Each row is a point on a landscape with many peaks, with its height.
A climber steps from a point to the highest of its 3 nearest points, and stops where none of them is higher. Distance is the straight distance between rows; heights are no part of it.
q78 height 12.4: [-36  -3  41 -23  11   7  53 -60  58]
q447 height 65.7: [ 30  11 -21   4 -27  -1 -14  25 -35]
q474 height 74.5: [ 38 -12  30   1 -31 -14 -46  88  -8]
q153 height 51.9: [  0  10 -24   8   9  -3   4  -8 -20]
q254 height 18.8: [-54 -17  15 -21  22 -11  12 -58  26]
q772 height 7.8: [-36  -5  -3  -7  26  12  38 -44  31]
q580 height 80.6: [ 31  -6 -12  28 -16   6 -30  46  -7]
q430 height 56.8: [ -4   6 -26   1  -1  -8   1 -16 -19]
q309 height 38.7: [ 14   3 -17  22  27  38  29  -1  33]
q240 height 88.1: [ 46 -11 -15  25  -3  -7 -41  55  -7]
q984 height 83.5: [-34   1  -9  -6  21 -12  13 -36 -13]
q538 height 6.3: [-60 -10  14 -16  13  18  41 -55  39]
q62 height 49.4: [ 21  -2 -29  25  12  26  -5  19   6]
q486 height 31.7: [ 22 -15 -14  30 -18  28 -14  55   6]
q510 height 61.2: [ 20 -33  10  31 -14   5 -40  92  15]
q359 height 66.3: [ 45  22  -2  -6 -42 -20  -9  33 -37]
q512 height 47.5: [-74 -16  36 -13  16 -20   2 -52  21]
q739 height 69.3: [ 35   9 -18   9 -24   1 -23  41 -18]
q708 height 54.3: [-68  -9  27 -17  16 -37  -4 -44  -4]
q839 height 64.0: [ 28 -22  30  -1 -40  -4 -43  96  -8]
q102 height 50.0: [  7   3 -24   8  27   8  -5 -21  -4]
q272 height 34.6: [ -4   3 -21   7  24  26  23 -20  13]
q328 height 33.1: [-12   7 -19  -3  19  28  27 -20   8]
q48 height 38.1: [ 33 -13 -15  35   8  33  -9  48  24]
q67 height 35.4: [-14   9 -25   3  18  19  21  -9  -5]
q515 height 18.3: [-34   0 -11 -13  11  14  24 -47   8]
q605 height 5.6: [-27 -10   9  -2  35   4  23 -58  44]
q831 height 65.4: [ 30  -3  19  -3 -50  -1 -33  79 -16]
q760 height 61.7: [ 70 -12  63 -16 -47 -20 -22  77 -13]
q395 height 74.9: [ 33   1 -13  17 -21   7 -31  46 -17]
q115 height 64.6: [ 21   8 -32  11   0   9 -13   4 -22]
q613 height 68.8: [-25  17 -23  -6   3 -12  12 -32 -23]
q261 height 21.9: [-64 -10  19 -19  16  -5  23 -49  23]
q849 height 57.6: [-62   4  14 -20  15 -26  -1 -48  -8]
q17 height 5.1: [-27  -5  16 -11  39  10  32 -51  38]
q828 height 65.1: [ 43   9  -4   9 -32 -12 -28  43 -30]
q291 height 69.2: [-23   9 -16  -8  10 -14   7 -39 -22]
q731 height 68.9: [ 37  23  -9  -7 -31  -8  -5  12 -42]
q776 height 40.6: [-14   6 -26   6  13  11  16 -18   2]
q73 height 66.6: [ 60  -6  39  -1 -30 -24 -41  73 -14]
q331 height 65.0: [-46   3 -10 -16  10   0  15 -36 -15]
q478 height 65.2: [-22  20 -16  -5   2  -4   6 -18 -19]
q385 height 20.2: [-43  -5   8 -11  31 -14   6 -47  15]
q845 height 43.9: [ 19   2 -20  39  12  35   8  30  21]
q809 height 14.8: [-51 -27  46 -14  18 -10  15 -67  68]
q140 height 12.9: [-44 -18  52 -24  18  -2  45 -52  65]
q876 height 75.2: [ 10  18 -19   1  -8 -23  -7  -6 -40]
q90 height 63.7: [ 70   0  45 -19 -44 -10 -27  66 -31]
q304 height 13.6: [-40 -24  52 -23  13  -7  31 -53  68]
q808 height 61.1: [ 58  17   1  -3 -35 -31 -12  13 -46]
q131 height 64.5: [ 31 -22   9  23 -25  -6 -53  89  -2]
q962 height 68.6: [-50   6   0 -12  11 -16  10 -34 -24]
q705 height 32.9: [ 21 -15  -8  37 -13  31 -15  64  18]
q471 height 22.9: [-40  -4   4 -13  28   2  13 -52  11]
q584 height 63.8: [-47   5   6 -14  14 -18   4 -43 -17]
q625 height 68.4: [ 10  15 -29   2 -17   2  -7  14 -29]
q9 height 16.6: [-54 -17  29 -17  31 -10  23 -61  48]
q134 height 49.3: [  5   1 -26  11  20  18   1 -15   6]
q829 height 80.9: [ -1  22 -15 -10 -18 -26  -2 -21 -43]
q655 height 3.3: [ -6  10  15  -6  29  29  51 -39  50]
q249 height 61.5: [ 69   9  21  -3 -40 -24 -21  41 -29]
q767 height 57.7: [ 12  -1 -35  10  -4  16  -9  15  -6]
q390 height 32.5: [ -2   4 -13   4  31  21  18 -41  22]
q601 height 49.9: [-22   6 -21  -8  16   0  -2 -26  -6]
q645 height 63.9: [ 51  -6  15   0 -34 -14 -32  71 -24]
q974 height 70.4: [  9  16 -21  -3 -26   0   0  11 -40]
q330 height 62.3: [ 38   2 -28  17  -4  -5 -24  18 -18]
q654 height 60.4: [ 57 -11  65 -17 -42 -27 -34  88  -6]
q468 height 64.2: [ 36  13  -7  -8 -41  -6 -14  45 -32]
q374 height 12.1: [-24  -7  38 -14  26   6  54 -53  61]
q290 height 50.5: [ -1  11 -31   6  23  -4  -4 -21 -16]
q757 height 76.2: [-26  23  -1 -12  -3 -30   6 -37 -42]
q143 height 70.7: [ 34  -2 -13   7 -20   4 -31  58  -6]
q780 height 29.8: [-21   2  -7  -2  29  13  17 -40  13]
q127 height 51.7: [ 17   2 -23  14  -3  29   1  13 -11]
q938 height 37.2: [  4   9 -19  21  30  32  26 -17  31]

For each start below, name the point where the climber stops.
q249 | q974
q17 | q776
q62 | q974
q538 | q984
q447 | q240
q655 | q984
q938 | q974
q385 | q776
